Points, in no order, along strands that fork, close into loops and pass close to each other.
In the rows, 128 means zero.
Two points are linked if the straight distance between their rows is under 117. Some points are linked to none.
k51: [120 117 126 100 152 107 135 118 141 134 126 115 164 177 103 101 151 108
 140 137 188 145 169]
k818: [179 134 140 116 114 103  86 133  94 161 149 109  72 148  79 111 150 150
 131  70  90 112 101]
k955: [148 101 103 140 133 139 164 124 147  88 175 125 106 169  85 162 123 136
  77 164 156  85 102]
k967: [106 138  78 162 135 121 167  98 156 161  97 164 184  90 171 177 147  97
  92 149 139 129 148]
k958: [153 152 187 123 145 150  94 156  98 149 155 132 109  35 153 115 116 102
 229 108  85  96 109]
k131: [132 166 140 102 136 107 118 148 136 152  97 127 130 126  92 129 165 151
 167 122 107 127 144]
k126: [145 106 122 108 139  82 101 115  91 105 140 110 128 173 152 122 134 165
 105 143 146 170 112]
k575: [147 142 122 167 185 119 119  47  79 104  95 140 187 180 159 175 146 143
 144 162 120 184  79]
k594: [162 148 205 127 146 132  83 149  95 133 161  80  75 161 101  97 147 124
 128  83  84 154 163]
k744: [156 106 120 139 156  93 107  93  93  95 100  89 112 150 127 103 116 172
  81 142 131 154 120]
k141: [124 106  57 151 186 124 122  95 148 127 135 113 183 182 159 145 116 127
  39 152 159 145 136]
k268: [100 118 140 159  87 157 162 135 168 123 142 112 144 162 152 128 151 194
 110 116 129 158 206]
k155: [147 148 138 147 189 161 113 105 122 143  75 107 134 107  84 122 123 131
 224 103  81  97  69]
k649: [125 123 157 138 122 145 104 156 116 132 157  94  86 192 102  88 143 144
 116  60  82 148 155]
k860: [132 124 142  83 156 126 120 127 124 131  91 134 132  76  80 135 141  79
 190 156 151  80  98]
k795: [170 119 119 171 164 104 141  74 100 125 140 116 114 133 139 147 114  85
  69 142 144 119 114]
k673: [129 141 128  90 117 159 137 148 170 129 141 107 113 169  99 158 149 144
  89 119  83  85  88]
k541: [153 157  95 147 100  88 118 112  80 152 118 131 109 146 122 118 166 220
 143  80 115 163 129]
k913: [118  95 155  83  65 129 104 124  86 140 118  88 121 114 166  86 159 170
 157  73 116 175 135]
k229: [136 135 137 171 120 152 124 150 144 166 126 131  93 149  76  94 105 129
 159  54  71  87 114]
k926: [141 158 125 196 129 160 159 112 128 150 129 120 105 169 117 127 132 135
 162  66  71 120 128]
k136: [110 172 109 158 123 174 163 120 140 129 138 121 123 143 145 149 135 139
 155 122  81 147 130]
k904: [121 121 102  41 111 123 137 118 124 147 174 111 159 120 169 139 171  69
 132 161 196 150 130]
k813: [ 91 100 110  88  83 125 134 154 162 123 135 166 125  87  86 114 118 114
  99 171 185  81 137]
k220: [115 144 176  99 155 104 120 147 157 139 119 145 151 116  91 117 186  77
 126 166 175 156 221]
k520: [144 140 144 152 194 170 110  65 100 103  56  81 149 144 124 141 110 143
 161 129  68 159  74]
k361: [134 139 134  75  83 155 135 138 115 144 185  99  97 163 108 128 174 123
 150  95 108 129 111]
k422: [ 83 108 132 133  76 148 143 165 160 144 147 167 117 120 135  97  74  84
 138 106 153 102 147]
k634: [103 118 140  35 104 129 120 150 101 117 140 114 134 111 151 102 160 118
 194 141 164 159 114]
k340: [ 91 103 151  95  86 104 126 151 171 151  81 166 175  88 111 133 147 109
 148 130 156 101 159]
k783: [109 125 117 137  98 112 143 130 117  93 111 152 149  52 211 153 103 164
 135 152 128 167 119]
k194: [143 121 100  74 121 125 124 136 153 147 132 123 132 151 114 158 136 122
  87 135 113  86  66]
k715: [138  99 121 152 134 102 128 138 160 153  67 153 138 142  73 100  90 126
 121 106 116  74 113]
k835: [139 158 137 132 114 154 154  84 129 135 137  96 123 162 159 169 168 135
 115 127  97 135 126]
k283: [124 140 116  90 121  88 108 159 147 154  66 157 165 101  88 122 161 139
 162 132 140 109 137]
k837: [140 129 134 159 188 128  99  57  78 107  92  75 116 189 148  95 117 154
 109 125 102 174 125]
k832: [155 113 131 129  85 143 153 134 154 109 179 110 108 171 107 177 169 169
  80 133 111  86 108]
k286: [ 83  97 101 162  80 152 167 127 169 141 140 135 121 129 127  93  78 134
 115 118 157 107 165]
k146: [147  78 125 140  90  90 123 136 141 145 108 141  95 118  96  87  80 135
  77  96 145  85 130]
k196: [121 129  98 139 145 164 148 148 130 105 125 127 100 150  88 102  84 131
 164 125 125 104  86]
k201: [145 158 135 140 197 187 118 104 115 110  75  89 124 119 107 135 113 137
 198 129  68 139  56]
k871: [150 107  87 162 169 112 128  92 116 114 155 115 137 164 154 131  96  97
  53 146 176 135 119]
k636: [128 121  97 113 149 141 145 130 151 107 177 120 136 192  85 147 144 111
  98 172 185 106 115]
k951: [164 156 215 116 133 123  94 154 120 144 146 103  89 115 120 114 120 100
 101 108  76 137 179]
k947: [128 140  88 117 100  95 144 126 131 176 130 176 130  55 135 124 119  88
 124 140 157 113 144]
k400: [127 135  71 146 132 110 161  67 121 153 116 147 195  96 199 173 172 130
  94 149 169 157 157]
k852: [105 143 124 139 144 119 112 152 118 112  99 135 154 137 193 134  95 130
 144 124  99 186 121]
k939: [127  83 130 110  98 123 145 124  85  81 124 134 129 108 140 133 127 133
 202 145 159 115  73]
k464: [ 87  87 135 119 103 106 146 152 156 106  94 165 173  90 122 144 144 131
 115 161 171 102 149]
k255: [115 171 106 126 164 140 147 130 174 132 106 132 145  95  91 155 178 106
  78 178 132 116 174]
k54: [118  94 101 101 159 117 140 117 153 105 126 114 170 179 102 138 168 108
 123 167 186 114 118]
k77: [119 119 130  52 138 136 128 101 103 121 157  82 143 155 174 124 163  96
 151 155 171 175 109]
k919: [111 148 141 109 165 112 125 133 141 132  98 134 143  86 112 133 160  87
  97 168 153 134 188]
k621: [150 127  99 116 162 105 122 113 150 133  90 151 174 147 114 185 153 103
  95 148 122  93  68]
k403: [140 121 156 142 143  95 116 145  98  91 119 158 121  49 178 150  87 131
 108 162 121 134 122]
k37: [104 113  93 110 145 166 135 151 138 104 169 106 100 187  99  88  94 114
 124 146 174 117  95]
k200: [ 98  81 153  74  47 168 139 163 187 121 174 120 118 131 111 123 124 137
  94 137 144  74 118]
k184: [156 127 128 144 133  91 106 126  75  82 144 143 123 154 150 147 146 186
 142 133 117 164  91]
k612: [160 132 162 187 154 104 109 150 106 105 143 173 116  89 152 148  77 124
 157 129 102 116 111]
k710: [141 149 151 170 121 108 102  90  72 143 104  98 114 158 148 108 166 207
 160  71  81 176 150]
k213: [109  67 133  71  77 129 138 141 169 114 150 129 136 128 108 133 119 113
  94 154 180  68 108]
k97: [123 158 125 105 135 107 117 143 139 145 110 123 123  86 125  96 138 132
  95 142 139 167 197]
k998: [105 165 139 139 122 135 118 163 155 147 117 141 110  72 136  96  97 123
 105 122 106 148 194]
k683: [105 143 108  98 111 108 131 141 138 163 161 168 132  78 143 112 121  67
 121 141 186 144 168]
k606: [122 118 130 189  99 128 181 123 153 108 137 136 138 161 153 143 146 168
 128 124 140 136 173]
k233: [107 124 145 139  70 149 114 161 131 137 180 103  80 165 110  82 111 171
  86  60 109 157 177]
k567: [155 167 157 119 147 138 112 119 106 136 108 103 111 130 107 134 173 146
 183 116  83 147 138]
k657: [113 113  86 151 162  99 146 111 152 135  87 178 187 118 110 174 151  90
 110 154 144 109 111]
k732: [102 130 134 112 104 159 108 180 137 134 171 149  90 132 123 100  58  86
 129 109 130  95 106]
k857: [ 99 153 166 140  79 130 126 181 151 150 122 168 115  75 140 122 116 148
 152 114  95 149 198]
k181: [150 120 148 131  98 102 143 107 114 145 121 131 105  73 141 126 122 107
 121 127 145 107 153]
k72: [115 116 115  71 129  99 119 128 127 146 162 156 159  88 141 130 159  50
 116 164 214 141 154]
k161: [113 125  62 127 168 128 120 100 148 155 110  97 190 206 169 132 126 149
  84 115 136 163 133]
k393: [ 97 142  98 153 161 123 130 138 144 118 117 132 165 171 159 119 105 137
 121 134 132 178 140]
k494: [146 150 175 161 153 143 119  99 101 119  70 107 132 150 125 138 177 194
 175 105  56 157 138]
k21: [101 134 109 132  98 133 129 131 112 109 113 139 163 120 214 148 105 179
 141 117 100 175 108]
k797: [118  99 134 141 128 139 123 160 142 119 108 136 108 155  76  88  83 130
 163  86 105  79  84]
k185: [102 118 143 126  62 164 136 155 159 128 195 106 113 160 143 112 128 186
  94  88 124 162 196]
k823: [147  94 181 155 120 142 127  97  92 117 127 105  99 118 150 104 115 115
 187  92 107 120 120]
k968: [151 141 145 165 190 131 106  43  89 106  86 100 154 190 140 140 136 148
 141 145  95 188 107]
k12: [116 145 119 154 160 138 117 170 132 125 145 157  90 128 113 100  33  78
 102 131 139  99 116]
k512: [ 94 154  92 119 131 172 156 152 175  97 134 138 129  99  96 160 136 146
  81 199 129 103 130]
k948: [147 109 151 127  83 103 125 143 133 123 134 142  97 112 120 118 109 136
 100 119 123  96 131]
k143: [116  89 104 191  92 142 183 121 166 110 162 135 129 156 130 126  97 154
  96 131 170 107 164]
k99: [102 114 125  97 112 131 135 152  97  87 136 127 122  98 150 110 130 140
 195 159 170 156  99]
k40: [102 137  70 122 119 120 146 114 152 173  96 164 169  45 155 149 129  84
  88 136 146 120 138]
k989: [157 126 122 144 164 112 130 105 122 162 138 117 107 125 107 112  93  37
  70 136 155  87 130]
k929: [ 79 145  94  89 114 153 128 169 169 121 144 143 110  69  99 120 107 128
  91 194 153 113 143]
k406: [173 131  89 112  93  98 105 115  89 162 151 113 101 168 106 123 173 191
 115  74 105 128 101]
k995: [143  94 141 136  98 111 138 100  84  65 133 137 134 130 160 181 147 169
 160 151 132 140  58]
k833: [154 141 153 156 189 119 106 145 119 133 139 136  93 123 103 113  47  49
  79 134 140  95 139]
k807: [146 163 129 127 135 143 139 130 113  92 114 149 133  79 135 195 143 144
 160 160  89 123  68]
k802: [164 162 179 177 158 140 100 161 107 141 155 165 103  55 149 128  82 119
 208  95  77  86 115]
k218: [142 167 179  92 116 134  93 159  97 164 161 138 105  71 160 113 128  81
 200 107 105 150 143]
k725: [149 128 166 194 157 152 142 106 113 114 117 115 119 156 130 134 123 115
 193  87  74 119 109]

How many points has the smallest loop of links through each point below? Write - if it is on no loop.
k947 => 17
k594 => -
k634 => -

A fork is a point with three links, a tip a point with one. Leave the first point through the second and follow the links. Name the first fork or tip that comes.
k955 / k832 => k967
k21 / k783 => k218
k833 / k12 => k951
k99 / k634 => k947
k947 / k683 => k968
k818 / k406 => k813
k340 / k283 => k818
